Each row is a point on a tangle of strands that fork, close into loops and nearly touch. The rows are in no order.
(in the rows, 128 means zero)
Two points are linked if the straight distance between their rows is under 189. Some points are linked to none.
kolu: [141  83 127 122 118 145 105 143 140 110 157 143 164 182 105 143  88 161
 158 112 129 130 120  87  74 129 142 106  50 114  93 130 111 122  72 141
 159 166  86 190 148 139 114  69 151 128  91 121  92 127 118  94]
Teku: [167 121 109 140 131 156 122 140 170  66 137 141 103 173 109 106 137 156
 152 122 133 103 100 129  84 103 138 127  84 138 151 129 131 101 102 163
 143 161 125 161 154 108 134  97 194 111 143 169  74 164 120 138]
Kepeg: [175 123 125 104 104 113 131 155 133 110 117 114 132 109 171 107 118 154
  84 145 123 161 136  89 110 147 153  99 166  89 104 125 126 182 121 118
  95 107 140  96 173  99  75 129 116 142 114 128 111  87 169  98]
Pes: [155 137 172 118 141 159  86 157 127 134 169 123 115  76  97 130 138 155
 112 174 135 169 130 112 141 150 134 176 135 109  72 134 116 124 147  88
 109 147 137  93  64 134 121 122 113 125 124 131 114  94  95 132]
Ved: [124 110 180 149 131 118 165  95 180 158 149 124  74 132 103 153 123 162
 145 162 109 126 150  98 116 111  99 155 116 147 116 115 127  82  80 144
 138 118 108 159  58 129 148  94 103 130  86 166 122 109 112  76]
tudas: [107 177 123 131 167 129 109 112 142 103 120 147  98 116 101 131 129  80
 162  49 159 123 124 182 141 202 164 131 133 206 153 138 110 131 170 163
  93 139 202 146 139 137 148 169 179  89 157 115 100 148 127 149]
sarid: [ 71 148 115 136 130 136 131 102 171 103  98 142  60 154  75 171 136  86
 157  81 156  95 144 171 142 162 168 145 117 225 170  95 104  79 127 173
 123 172 190 153  93 148 156 154 172 104 154 141 116 157 119 157]
pap: [160 108 151 131 153 137 163  68 181 146 121 134 150 134 126 114 119 151
 149 125 107 134 117 104 137 112 108  43 162  80 168 141 143 149  90 121
 133 116 172 145 110 123 137 132 131 127 147 154 105 120 167 133]
geno: [ 73 129 108 112 126 168 134 102 103  87  56 153  91 152 156 157 124 102
 162  96 144 121  98 107 122 149 173 142 125 185 151 126  77 147 132 163
 157 137 104 173 167 159 116 107 182 121 188  78 117 108 127 155]
Mapen: [121 143 119 107 134 102 150  82 155 103 116 175  42 122 102 160 147 129
 182 139 159 146 130 126 144 128 186 168 123 203 108 119 113 143 160 170
 113 139 126 111 140 158 131 122 197 111 180 122  85 132 107 148]
Nipuf: [137 138 104 106 159 120 107 128 100 140 149 180 115 127 147 125 141 173
 153  86 142 144  90  74 109 181 167 198  98 150  87 134 112 140 142 175
 101 151  85 123 144 152 133 102 146 140 139 114  79 134 112 114]
pugu: [ 77 147 117 143 105  57 120  99 175  75 124 154  58 128  44 156 120 124
 150  83 185 131 145 171 176 132 163 152 131 212 133  82 119  98 146 164
  96 171 175 114 113 140 160 179 149  97 147 156  95 185 112 165]
simab: [123  93 115  91 113 159 131  84 137  67  75 131  94 168  97 125 139 130
 177 159 118 140 123 102 149  83 164  82 115 113 140 136 106 145 104 124
 149 163 131 139 161 160  96 114 158 143 161 121 109  99 121 155]
pog: [115 136  91 134 143  65 136 146 106 142 166 155 132 105 154  93 130 196
  64  62 125 139  82 119 119 140 113 201 162 133 125 126 147 140 149 150
  90 131 128 111 121  92 152 153  75 147 111 163 126 197 134 120]
degu: [121 117 157 121 144 169 139 140  98 201 157 126 233 133 116 131 124 108
 122 128 104 123 147  99 133 161 114  78 135  89 137 149 136 129 104 125
 122 134 150 133  99 145 128 130 111 149 108  77 138 107 157  99]
Rek: [166 142 191 113 155 185 111 121 136 129 110 105 120 104 125 137 122 111
 146 131 111 160 171  93 111 183 156  88 125 114  92 135  82 125 112 127
 122 121 151 121 129 140  91 109 158  95 103 107  95  35 141  99]
lasan: [116 151 176 134 126 223  77 165  78 150 109  81 181  86 127 137 141  61
 101 147 133 102 135 177 125 109  60 101 145  92 194 130 105 113 145  87
 150 113 120 150  83 140 125 154 124 105 159  76 170 106 123 167]
zus: [111 162 135 154 113 138  78 158 146 103 144 109  56 120  96 145  90  98
 130 156 191  93 158 165 153 170 155 195 154 195 135  81 142  89 137 140
  84 135 130 106  82 121 120 185 116 158 105 143 118 121 110 121]
Fas: [100  97 136  98  92 131 101 120  90 140 157 134 184 141  73 160  94 133
 148 163 141 161 163 114 169 101 137 120 119 100  83 107 134 146 104  88
 126 163 102 132  93 149 107 124  99 162 101  92 139 107  95 140]
Kope: [109 124 116 105 144 143 156  96  83 141  71 128 114 155 133 141 185  47
 167 148  96 120 142 120 169 138 147  87 129 119 147 173 125 127 159 110
 144 118 136 110 167 185 117 137 173 158 182  88 151  78 124 147]
Lub: [178 154 120 161 143  83 166  99 205 129 151 163  94 102 164 113 119 164
 149 108 146 102 109 141  86 140 105 129 122 161 135 115 166 144 136 183
 118  84 125 134 149 103 158 126 166  76 117 169  71 188 145 113]
rikul: [172 158 155 109 144 204 130 151 126 176 128  79 155  94 162 106 169  70
 125 173 136  97 151 145 127 127  88  98 134 105 143 136 152 123 158  95
 114  82 118 109 150 158 119 126 175 134 173 100 123  98 160 158]
dinu: [128 148 120 134  98  95 116 169 101 121 116 111 168 117 145 127 100 117
  71 129 128 154 159 150 125 137 145 101 190 125 128 109 127 169 119 119
  94 101 166 119 145  78  78 169  74 133  87 112 158 105 160 110]
Gibof: [152 103 107  83  97 104 138 100 140  77 105 130 121 140 127 112 115 142
 147 157 117 157 141 105 152  98 162  58 144  83 124 125 138 189 110 115
 105 131 135 102 191 125  82 122 145 142 132 130 108 103 146 136]
kogap: [126 165 122 142 116 145 114 152 106 135 115 117 102 112 145 130 123  72
 120 162 165  96 155 173 141 152 125 150 166 159 154 104 155 132 154 127
 101  91 120 120 117 124 102 189 124 158 118  95 145 102 124 133]
navuf: [140 122 125  86 132 100 119 141 110 107 143 136  98 112 105 119 145 140
 128 156 111 183 136 111 148 141 183 167 119 115  61 147 126 142 154 108
 109 160 130  70 140 135 103 125 135 139 102 138 121  91  94 135]
Vepit: [131 129 100 126 104 137 100 191  79 146 132 104 158 143 126 121 126 117
  73 191 153 111 132 143 162 100 112 151 194 105 167 114 158 138 131  89
 110 139 136 107  83 115 112 193  50 216 156 122 190 141 140 134]
kanas: [112 108 107 131 134 193 146 112 127 128  63 119 116 183 175 135 112 127
 155 118 131  87 101  83 104 168 160 129 115 158 165 120 106 122  98 172
 163 139  92 170 170 153 107 108 159 162 145 104 117  93 168 103]
senal: [119 139  95 116 102  58 106 122 143  64 161 167  88 123  68 115 128 169
 138 112 174 145 115 154 166  99 153 169 126 149 111 110 148 133 160 148
  91 171 122  81 136 124 157 153 134 122 146 167  83 200  86 178]
Besa: [139  81 129 118  73 118 132 153 163 110 147  92 142 131 140 119 118 159
  82 166 112 128 128 130  77  61 100 115  97  93 109 127 131 131  82  89
 143 124  99 146 137  98 120  93 112 119  78 162 133 137 128 110]
mil: [ 99 119 123 143  89 146 118 165 115 187 161 104 219 124 161 141 103  91
  98 118 116  93 138 150  85 134 114 105  71 111 111 115 147 124 120 120
 152 116  74 137 153 131 124  97 127  96  63  78 160 133 130 106]
buv: [136 148 167 153 137 108 111 165 122 149 129 107 103 113 111 135 140 142
  86 167 121 169 162 149 162  98 117 169 205 140 111 130 107 110 145  90
 107 111 191  92  45  98 134 157  41 147 127 143 197 124 121 110]
Tolib: [ 78 141 141 151  87  93 139  63 130 134 100 131 133 117 115 172 107  81
 169 126 134 100 165 189 153  95  92  87 120 158 154  86 129 119 116 140
 144  97 122 151  91 125 137 146 101  87  98 105 152 127 112 133]
kupu: [114 149 140 127 142  92 139 118 183 130 148 140  84 128  87 170 125  93
 163 118 146 127 171 154 117 200 189 181  82 217  88  98 119 102 124 156
 118 154 136 126 123 144 120 117 183  88  75 142  93 104  99  92]
bope: [142 147 134 132 103 149 131 129 164 160 148 106 194 109 155 133 101  66
 156 126 140  95 168 177  94 113 107  70  71 135 114 102 162 141 132 122
 139  89  93 142 180 134 135  82 168  64  90  90 114 133 134 134]
Tima: [194  76 160 115 166 175 129 121 183 116 117 122 144 153 117 102 120 183
 125 137 104 137 103  67  92 123 108  59 131  70 148 155 122 126  69 123
 149 150 155 179 114 117 138 112 144 154 129 177  78 112 169  99]
tepu: [163 134 149 116 114 152 130 178 100 156  94  67 117 122 137 141 182  60
  83 221 100 126 190 147 126  95 118 119 138  99 114 126 121  76 146  79
 137 101 131  61 101 138  87 143 101 153 135 124 183  44 135 121]
bos: [ 79 123  80 141 111 139 124 144  91 114 122 126 113 132 170 116 122 134
 110 105 126 100  87 135 102 121 130 181  92 140 123 131 122 124 145 137
 161 124  64 130 166 139 117 110 135 123 116 102 143 142 110 145]
vik: [137 170 156 138 143 145 125 102 148 112 137 150  87  62 127 105 149 128
 143 110 144 138 104 165 137 112  86 129 132 132 130 149 121 146 175 120
 135  93 138 117 116 130 155 134 152  65 165 119 111 149  95 180]
Lel: [117 142 145 151  99 125 125 162 103 136  96 105 193 108 177 138 106  54
 100 105 125 131 167 144 113 170 129  45 143  91 144 124 124 154 159 117
 129  59 127  92 193 112  93 128 136  78 124  63 153  81 174 133]
Nofe: [176 149 107 114 139 187  86 173 166 112 178 105 124 136  94  97 137 102
 164 172 178  88 124 181 150 112 137 156  81 138 119 126 180  98 165 107
 119 161 124 110 134 147 163 116 187 139 170 141 113 179  86 178]
dibu: [164 121 101 114 114 132 109 168 145 161 175 130 198  99 159  89 138 170
  63  99 118 127  79 123  79 147 107 116 118  81 124 141 145 163 143 112
 116 127 130 128 138 100 137 114 122  96 120 142 110 183 142 129]
meni: [149 138 110 117 183 223  89 153 102 114 149 114 175 152 127  91 132 145
 149  94 132  97  80 118 113 154 126 122 102 108 165 158 118 130 115 135
 138 179 136 171 149 146 132 116 169 144 169 110  97 151 145 139]
pige: [101 149 114 131 107  23 160 124 122 145 122 144 113  85 134 132 131  91
 112 103 112 154 168 166 139 142 146 137 121 155  69 121 141 141 178 123
 117  87 124  82 162 113 112 144 115  79  58 121 151 136 102 133]
luro: [148 124 179 151 118 126  81 151 173 118 155  98  99  95  71 151 113 137
 126 179 158 162 144 147 193 118 145 178 142 117  87 125 114  86 140  84
 121 143 167  79  38 120 146 139  86 122 123 152 168 122  78 136]
batu: [130 121  95 122 151 106  92 169 137 103 175 157 116 172  99 134 144 159
 134  74 135 130 110  93  78 193 187 199  62 163  94 130 105  88 112 173
 103 196 121 135 142 133 133 100 160 128 103 164  68 136 107  91]
leza: [100 136  94 101 142 149 120 144  59 110 123 151 116 118 140 115 164  91
 143 125 120 141  93 139 132 132 148 180  90 127  98 170 128 144 191 102
 159 137  75 111 175 175 125 113 182 128 160  98 131 131  75 194]
Gito: [118 145 135 165 145 148 110 117 162 143 142 134  65 121  90 130 134 129
 154 147 167  89 116 127 209 142 118 197 137 149 148 133 138  67 154 133
 130 128 141 105  53 163 186 148 114 150 185 139 166 165  88 147]
mebat: [113 132 125 130 132 121  96 156 161 100 179 133  76 150  69 149 124 130
 141 133 155 123 141 131 135 169 175 204  99 181 104 113 130  74 120 143
  97 184 133 110  97 138 134 127 152 151 104 170  89 124  98 116]
kel: [176 124 144 150 126  92 145 104 190 124 140 152 140 113 168 121 112 180
 141 103 121 146 105 100  80 139 119  88 109 111 114 126 130 157 108 156
 137  92 113 134 148  98 141  80 142  66 111 145  82 141 148 109]
baz: [144 160 126 128 136  77 163  97 110 179 135 162 140 104 139 130 124 117
 126 135 133 150 156 106 166 159 122  87 208 115 127 127 173 188 150 129
  81  76 157  99 130 127 112 180 116 159 148 108 132 123 156 126]
dipe: [112 145 129 155 145 161 136 152  45 142  80 128 143 127 187 135 139  89
  91 132 120 124 123  94 118 151 101 124 174 104 163 149 108 140 138 126
 153  78 101 138 148 137  97 154 111 155 158  79 160  77 154 131]
gimi: [121 121 160 148 145 182 132 149  82 136  61  76 143 116 178 119 161 104
  71 126  73 127 118 105  95 120  93  98 144  73 151 159  79  96 124 108
 175  98 136 118 141 122 105 117  99 107 144 111 177  77 171 130]
tad: [131 151  94 112 179 167 111 140 103 122 120 135 171 149 146  98 147 100
 163  69 125 113  90 121 141 188 168 100 129 130 171 182 131 155 150 144
 117 155 166 141 192 150 131 132 179 149 177  99 104 135 154 139]
let: [109 162 155 143 128 180  72 185  63  93 104 102 164  80 147 121 121  65
  78 102 151 134 123 186 116 153 104 118 160 114 173 149  98 148 171  93
 130 105 136 142 141 123 101 184 133 101 139  72 150 107 121 171]
Zupub: [118  88 126 105 113 147 158  80 126  99  50  95  85 184 126 135 162 111
 157 162  83 110 135 122 144  72 131  88 118 119 159 135  89  91  86 126
 172 159 140 135 110 147 113 120 111 166 135 149 157  75 134 111]
ronut: [ 83 151 122 185 116  94 124 143  77 155  93 131 126  96 177 147  92 106
  73 114 139 117 137 153  92 101  78 165 174 169 153  90 133 125 136 145
 147  61  91 152 100  97 126 173  49 115  91  95 188 123 135 107]
vul: [144 131 140 118 122 146 138 136 110 152  91  95  68 148 124 153 156  63
 145 221 114 115 183 126 147 136 162 145 124 139 105 116 124  88 133 112
 134 122 114  83 103 154  86 139 127 181 117 119 159  27 112 101]
Mefib: [149  96 149 134 137 189 137 143 101 208 122 111 201 108 169 121 106 178
  45 142 104 126  99  45  72 129  81 117 154  70 122 120 111 132 106  98
 164 107 103 154 100 115 127 119  91 133 135 120 136 104 192  87]
roni: [177 148 118 116 181 179 114 141 146 139 159 147 110 125  90  87 190 140
 168 154 117 124  99 118 159 130 135 141  99 111 114 179 159 106 167 117
 138 169 149  99 122 167 164 108 175 136 194 140 116 167  91 171]
Vonef: [ 62 133 156 144 131  88 143  99  99 145 118 144 148 119 101 166 122 125
 143  83  96 180 151 126 146 132 139 146 120 147  93 132  80 111 124 132
 149 130 137 138 103 132 122 109  90  91  82  94 153  89 103 118]
vibi: [ 97 146 111 164 137  57 151 148 102 155 123 130 105 105 157 106 128 137
  64 100 122 123 127 163 132 124  95 185 185 172 139 118 153 115 155 132
 108  86 154 115 103  88 144 186  56 142  91 137 181 169 140 108]
muzu: [136 102  99 110 126 100 100 159  99 119 170 126 180 132 152 106 109 210
  64  83 125 153  79 104 108 142 131 152 152  94 120 138 121 164 106 125
  94 162 146 135 126  87 127 138  80 158 114 158 128 168 153 106]
Rideg: [144 148 138 143 128 121 146  99 179 135 116 105  63 134 109 130 156  92
 157 159 129  98 147 179 179 135 130  93 142 131 155 139 142 112 141 134
 117 121 192  97 104 134 131 170 136 135 149 154 157 127 127 139]
Rasi: [179  84 126 137 114 108 116 151 150  93 155 152 119 131 182 115 108 226
 100 128 140 139  64  74  53 118 121 155  89 102 112 130 110 149 106 166
 136 129  58 136 151  95 142  80 129 109 120 167  78 154 138  97]
diba: [ 54 122 111 149 119  51 160 114  64 131  79 152 142 146 142 151 124 120
 122  79  90 182 140 112 155 134 158 128 159 144 105 145  86 141 139 141
 143 100 131 127 159 121 105 130  77 133 116  88 174 103 133 116]
ros: [125 118  90  93  74  50 126 154 112 136 159 150 168 108 154 134  93 162
  98 113 134 157 139 117 120 133 154 135 113 112  63  96 157 189 132 135
  98 117  61 107 171 105  99 105 104 121  72 126 119 163 109 124]
sas: [ 69 127 151 159 111 102 141 125 107 189 148 123 185 108 133 162 113 112
 108 104  93 127 150 138 111 107  95 141  97 133 100 117 122  98 113 124
 154 108  99 141  94 126 138 101  74  84  55  93 176 117 108  93]
danab: [112 148 140 106 146 103 154  76 157 141 114 149  82 126  89 174 127  76
 195 131 136 155 174 146 161 178 194 134 110 196  93 115 114 147 156 142
 117 134 162 125 134 163 116 128 198  94 138 112 117  92 116 128]
vefaz: [173 144 146 113 172 171 150 115 144 169 117 109 165 114 166 103 146  86
 148 122 113 117 139 101 111 152 124  51 127  88 134 156 143 143 137 117
 122  82 143 106 180 153 119  95 182 110 168  98  96  99 185 133]
zifor: [130 154 177 132 150 171 123  90 113  77  92 135  55  80 120 121 157 142
 146 141 126 160 107 120 160 116 112 128 166 114 136 158  74 142 148 114
 150 121 147 118 102 139 125 133 139  99 187 128 118 107 104 176]
narup: [135 148 127 140 136  63 115 114 145  85 174 185  99  92 100 120 141 195
 133  70 151 154  91 138 112 108 116 189 105 151 115 121 114 124 156 171
 101 144 122 114 110 109 170 124 125  68 129 160  70 191  84 151]
rerar: [149 101 152 122 133 163 129 129 144  95 132 107  91 114 128 104 150 182
 105 155  88 145  95 104  90  62 100 137  96  88 107 155  94 106 107 112
 167 140 115 132 113 124 131  76 125  95 118 158 122 128 110 133]
pubo: [116  72 127 144  78 101 156  98 163  95 106 102 152 168 148 156  79 146
 127 140 121 107 133 134  89  72 106  81 108 115 153  95 129 130  46 127
 171 125  92 181 143  93 130 108 101 122  73 166 144 122 147  97]
tubup: [151 101 173 113 119 156 128 123 164 139 157 128 118 143  96 153 101 153
 155 168 135 138 162  81 107 132 121 119  99 126  88 117 127 113  69 126
 125 136  93 169  96 145 118  87 133 154  80 134  88  84 115  79]
tet: [118 126  86 116 125 164 112 141  90 121 125 116 126 167 118 116 141 125
 130 168 148  92 113 120 184 130 140 144 157 115 172 135 165 125 122 119
 111 168 130 116 122 149 121 178 113 232 171 128 157 135 131 142]
goz: [136 130 132 137 127  54 137 144 180 106 183 144  87 111  93 116 152 169
 111 107 114 146 124 156 104 102 123 177  86 143  94 135 133  91 140 137
 122 144 135 111 116 103 152 102 122  83  76 189 112 180  84 121]
Nuvi: [ 89 116 131 127 131 136 125 139  19  98  54 126 151 145 148 157 150  51
 120 141 100 166 153 104 144 140 142  89 159  90 135 163  82 132 158 103
 160  95 114 117 180 154  80 148 136 145 159  62 165  50 128 148]
muv: [136 107 144 125  87 130 152  80 147 110  62  80 127 163 156 157 117  93
 140 145 105 102 165 164 119  87 112  51 139 104 185  92 103 116  66 127
 158 117 136 150 112  98 106 132 100 130  98 154 155  74 156 101]
seb: [112 142 121 137  91  57 129 144 127 119 118 137 157  91 171 124 105  85
 116  87 117 156 159 153 127 170 156  70 112 115  87 122 131 173 176 125
 125  72 124  78 206 110 108 114 135  56  92  90 142 117 140 136]
Kalo: [144 132 154 112 109 178 114 137  84 179 132 136 200  76 128 128 123 161
  64 154 133 156 116  63 107 113  80 108 195  71 118 126 110 179 123  75
 130 102 122 136  90 126 108 138  88 127 171  96 114 113 163 128]
Korob: [147 110 100 117 143 144 154 124 119 144  93 132 163 146 170  90 161 104
 147 111  91 127 111  98 120 123 145  59  93  70 125 174 147 144 154 117
 165 109 104  97 220 158 114  75 176 115 168  98 123 127 152 160]
rok: [105 114 131 175 120  37 162 106 183 107 121 120 148 128 148 139  87 169
 106  67 117 131 127 159 112 120 107 109 147 153 148 104 128 124  85 144
 130 117 163 159 137  65 150 137  80  91  57 184 141 174 167  86]
bet: [ 76  95 134 125 116 134 123 118  41 114  91 113 124 146 141 138 117 162
 107 144 102 158 118 102 126  39 106 164 147 111 105 127  78 131 109  91
 162 131  91 138 111 125 106 115  62 156 127 102 177 107 122 130]
vemal: [149 116  68 111 135  74 116 134 109 128 144 197 167 174 149 122 128 184
 164  63 138 148  83  73 102 164 183 137  67 129  90 126 128 157 140 189
 120 164  73 126 194 129 138  82 148 126 148 125  85 180 114 122]
Dani: [151 159 165 115 162 141 110 110  94 135 124 158 118  89 136 143 121 120
 164 113 136 179 146  87 141 194 157 129 151 133  87 134  98 171 149 138
  97  98 134 117 130 145 104 126 150 117 141  86  90  64 136 114]
rig: [109 145 170 151 139 195 120  95 103 134  99 119 167  89 147 128 112 118
 124  97 118 116 109 140 128 111  63  79 161  89 199 132 104 142 112 111
 164  99 136 172  97 121 144 138 115  87 162 105 147 120 142 163]
razog: [ 94 123 155 156 139 114 147 101 156 149 153 141  54 113  90 142 143 157
 149 158 116 125 123 119 158  90 108 207 110 154 115 123 122  65 139 136
 144 128 106 116  47 145 165  98  91 118 129 147 148 140  82 124]
gefe: [ 76 134 138 158 111 155 121  85 129  95  81 124 128 126 136 142  94 123
 148  68 128 118 112 154 118 120 113  98 132 140 181 115  83 130 100 154
 165 124 127 179 126 111 129 121 117  76 117 118 138 125 130 149]
Sikof: [146 119  71  86 142 127 132 135  88 127 124 175 155 156 142  99 156 125
 166 101 104 145  98  99 120 120 176 122  64 109  83 163 141 161 172 136
 154 156  81 114 210 162 124  71 186 118 164 101 113 163  96 171]
rizez: [182 119 118 102 135 130  98 143 136 130 194 167 164 120 106 103 147 187
 137 122 128 148  94 110  94 105 114 135  81  89  91 138 148 143 132 124
 118 157 109 137 115 124 147  88 148 106 134 144  80 187  89 146]
geb: [129 155  94 143 146  37 165  80 165 145 126 174 138 110 155 119  99 132
 163  66 147 117 125 141 141 179 146  90 149 168 137 111 167 183 147 171
  97  88 145 128 174 116 141 155 146  98 126 127  91 190 164 127]
koz: [119 124  68  89 115 114 162  94 128 119 120 172  80 159 125 137 133 134
 180 155 161 114 121  95 147 118 177 158 128 182 123 113 167 159 136 166
 105 147  81 121 181 168 125 121 187 178 177 125  92 149 126 140]
gar: [126  99  59 150 120  81 121 160 125 106 160 154 128 179 175 114 102 204
  99  76 142 102  66  87  71 148 150 182  83 132 121 115 133 124 115 187
 139 159  63 129 186 106 146 102 135 141 114 171  98 191 145 111]
tud: [160  85 130 132 135 120  90 166 154  69 126 149 121 194 116 128 127 172
 146  82 124 152 103  73  61 174 184 123  37 130  91 145  73 106  93 169
 156 189 114 158 166 117 120  70 158 112 107 147  80 118 116  70]
Zusom: [165 129 153 102 154 244  69 153 129 105 134  79 165 139 101 107 127 136
 153 152 151 105 119 128 149 143 120  93 141  92 177 137 124 133  97 104
 114 184 161 163 112 147 115 140 149 171 167 121 101 116 146 146]
Sove: [149 169 167 122 161 220 145  81 151 167 106  99  84 137 129 156 122  75
 214 161 170  92 151 141 156 143 119 123 140 185 157 111 124 114 127 155
 124 115 135 174  94 159 157 113 171 145 187 117 110 109 139 133]
rine: [115  68 131  81 112 145 112 147  80 130 132 101 171 155 101 121 131 149
  98 162  94 159 140  97 130  67 132 114 111  71  77 148 104 128 102  63
 148 180 133 120 122 143 101 107  86 174  99 113 157 114 123 116]
Pozi: [ 63  88 121 137 127  84 161  97  86 143 125 130 124 166 115 141 110 191
 118 120 105 142 114 105 141  53 103 198 145 138 126 107 114 103  93 126
 143 144  96 150  85 123 145 112  55 179 116 141 170 145 121 107]
sof: [144  72 132 117 137  82 155 126 149 128 149 123 154 163 132 113 118 207
  89 119 101 161 112  96 114 105 123 131 167 109 117 145 137 136  77 109
 109 153 165 149 122  89 144 123  82 182  98 187 133 150 165  79]
gela: [160 147 118 117 110 140 142 165 119 179 113  89 141 120 158 118 173  52
 103 193 127  86 168 170 147 129 104  98 146 106 159 125 175 122 160 109
 106  86 128  82 135 137 102 176 135 166 138 110 165  95 150 139]
zop: [154 139 109 108 159 147  84 166 119 106 184 153 113  97 109  89 172 162
 119 128 121 138  82 134 114 118 129 197  77 105  93 156 134 113 178 111
 131 168 114  94 112 137 154 105 153 105 147 152 104 178  68 177]
Soge: [132 146 137 172 121  78 126 136 157 139 129 108  67 118 122 124 120 133
 100 158 159 105 147 168 177 110 102 179 191 160 151 103 149  89 142 127
  98 102 168  94  52  97 156 189  51 161 130 161 188 168 128 106]
vum: [ 91 137  68 131 137 104 143 122 101 119 137 152 121 148 132 106 127 155
 106  91 140 107  91 116 154 157 136 169 171 146 163 127 161 137 129 159
 102 151 134 122 143 124 136 179 115 194 142 146 129 164 147 135]
lat: [130 139 158 122 139 153 149 139 114 160  98  99 123 136 136 145 149  45
 132 154  93 125 190 126 122 180 169 108 106 124 101 142 106  97 133 128
 141 110 135  88 149 152  82 123 156 119  88  99 153  23 136  94]
lal: [137  92 139 151 135 119 131 158 195 129 186 107 106 164  78 112 130 168
 109 156 107  94 121 137 144 104  73 163 111 116 159 137 155  49  93 113
 124 160 166 146  59 108 200 115  95 149 125 213 165 183 111 104]
pov: [216 161 129 100 149 200 122 147 166 140 179 106 139 125 124 102 131 114
 177 189 175 108 138 142 117  91 113 120  91 139 106 116 177 131 148 121
 114 126 103 153 147 136 152  75 194 137 174 132  73 158 120 152]
moge: [123 137 129 110 120 137 120 108 141 155 175 147 165 134  79 149 110 109
 191 145 158 125 163 149 167 134 136 120 107 148 106 109 167 138 129 124
 107 144 115 139 116 157 145 117 151 137 121 102 109 142  99 142]
vem: [ 63 110 115 144  84 104 127  84 113 115 121 125 128 143 104 157  95 138
 136 136 137  93 131 171 154  50  74 149 124 148 168  73 133 100 101 127
 146 137  97 156  69 121 154 143  65 136 112 134 169 156 103 134]
Niduz: [112 131 115 131 101 126 154  80 159 142 133 141 141 137 113 144 123  91
 187 151 139  92 148 177 137  77  99 103  78 154 129  99 163 117 125 131
 154 110  96 148 130 148 147 102 155 100 119 111 127 155  97 157]
keve: [100  89  71 117 107 110 169  98 128 129 111 154 125 191 143 143 104 153
 151 136 138 100 115  78 123 129 163 146 116 156 130 104 149 140  80 169
 140 147  68 155 168 150 115 122 138 186 117 126 110 130 148 100]
sife: [149 129 139 136 152 136 170  70 166 101  97 130  59 123 124 101 167 156
 146 144 102 133  96 122 161  89 111  97 165 105 173 159 118 130 128 131
 145 125 181 111 116 127 139 146 134 128 187 171 134 134 141 162]
Kob: [119 108 143 159 113 110 150 123 151 142 108  89 165 111 176 122 107 155
  51 111  95 121 117 162  91  76  76 114 169 116 164 108 119 124 105 103
 147 100 161 149 111  65 151 133  73  88  94 169 185 144 167  96]
reli: [126 112 140 156 118  53 158 128 201  87 150 131 103 163  96 154 116 152
 137  90 123 121 152 122  98 155 139 123 107 166 132 120 123 102  58 160
 122 146 152 173 141  92 137 118 126 119  62 200 100 147 146  65]
zomur: [139 149 138 142 107 111 134 127 177 140 144 106 106  82 122 100 147 100
 103 141 129 104 139 204 138 109  90 108 125 126 134 127 160 113 164 105
 121  99 165  96 104 116 149 160 118  82 105 142 151 164 108 155]
zatib: [146 112 160 117 164 201 112 124 146 117 117 101 119 161  96 127 122 150
 139 130 115 123 125  98 133 168 136 100 145 112 168 147 112  99  72 142
 118 181 182 173  92 132 123 143 122 177 119 151 108  99 151  97]
vune: [112 144 104 128 100 118  90 170  99  74 115 108 153  97 153  93 107 109
  76  84 147 129 109 184 127 141 131 105 156 117 158 131 128 173 151 112
 110 114 155 121 175  91  94 184 111 112 114 104 140 140 140 160]
zeni: [115 139 105 139 153  73 159  91 138 177 152 164 209 121 136 117 103 130
 137  74 128 119 122 135 161 163 120  72 171 118 164 130 179 175 122 141
 103 112 161 138 135 111 148 167 112 137 121 118 122 175 169 133]
guse: [139  83 132 113 114  57 135 145 164  91 176 138 122 178  75 144 116 181
 131 120 140 149 143  88 121 137 145 133 123 130 105 133 149 122  60 137
  89 176 143 159 129 104 135 125 110 185  83 198  92 147 140  70]
mufi: [127 176 119 113 173 120 120 143  95 153 146 150 144 106 132 118 150  66
 146  85 140 135 133 156 164 215 159 127 146 160 127 174 151 156 196 136
  82 117 165 111 158 148 137 165 173 136 143  96 118 133 125 138]
kuni: [134 146 154 124 131 122 137 134  66 177 124 157 178 104 108 149 134 102
  95 159 121 175 173  89 156 127 105  86 213  92 118 137 136 163 141  97
 110  84 160  99  91 136 104 171  72 155 167  79 152  93 148 133]
sizip: [130 103 125 135 112 140 135 136 117 147 126 104 171 124 141 114 110 168
  51 159 124 119 108 141 124  70  71 140 198 105 177 100 139 147 110  82
 130 124 150 151  73  80 141 170  60 157 141 162 176 147 164 120]
komen: [113 160 120 117 153 156 149  87 119 142  93 128 100 153 124 152 146  53
 198 138 160 106 141 147 188 158 151  95 166 178 181 141 141 150 152 136
 108 123 164 152 145 167 139 165 182 172 219  99 132 118 145 141]
fom: [185 126 142 116 148 212 126 126 147 146 154 119 144 126 152 113 109 161
 154 170 146  97 106  98  80  95  87 133  93 119 128 114 148 129 102 133
 145 118  61 185 129 144 151  76 178 137 153 126  73 133 139 126]
ref: [128 117 122 145 112 133 117 152 181  97 152  92  92 123 111  96 130 142
  87 146 126  78 114 191 118  81  73 147 111 127 172 115 151  73 124 112
 132 144 157 130  89  97 167 142 108 110 109 190 156 179 108 139]
gep: [127 136 132 103 107  78 147 134 110 141 129 127 107  93 119 132 151  68
 112 168 112 166 170 164 157 125 147 140 124 117  64 138 148 138 187  81
 127 103 131  42 143 133 108 141 138 107 101 129 163  99  90 162]
vosop: [ 91 131 138 155 123 173 118 154  84 144 105  93 122  94 183 125 145 112
  80 125  85 120 104 132  85 102  93 154  97 104 116 148  93  94 145 108
 182  95  88 119 136 131 124  95 117  83 110 101 177  96 116 132]

How many points has the smallest loop of links through each point below? Write - if it is on no loop.
Kope => -
Niduz => 8
zus => 11
guse => 11
zifor => 5
sarid => -
let => -

A fork is a point with three links, a tip a point with one. Leave the first point through the second and follow the links. Name the first fork or tip that comes.
Lel, seb => vibi
Zupub, simab => Tolib
pugu, sarid => sife
let, vune => rerar

A piece is two or more points that can be reached from each other along the links. Count, over all rows, the pieces, the separate loops (a circle has one, a figure eight two, a Y none), the forks (points with three links) and the tips (points with one).
pieces => 4
loops => 4
forks => 12
tips => 12
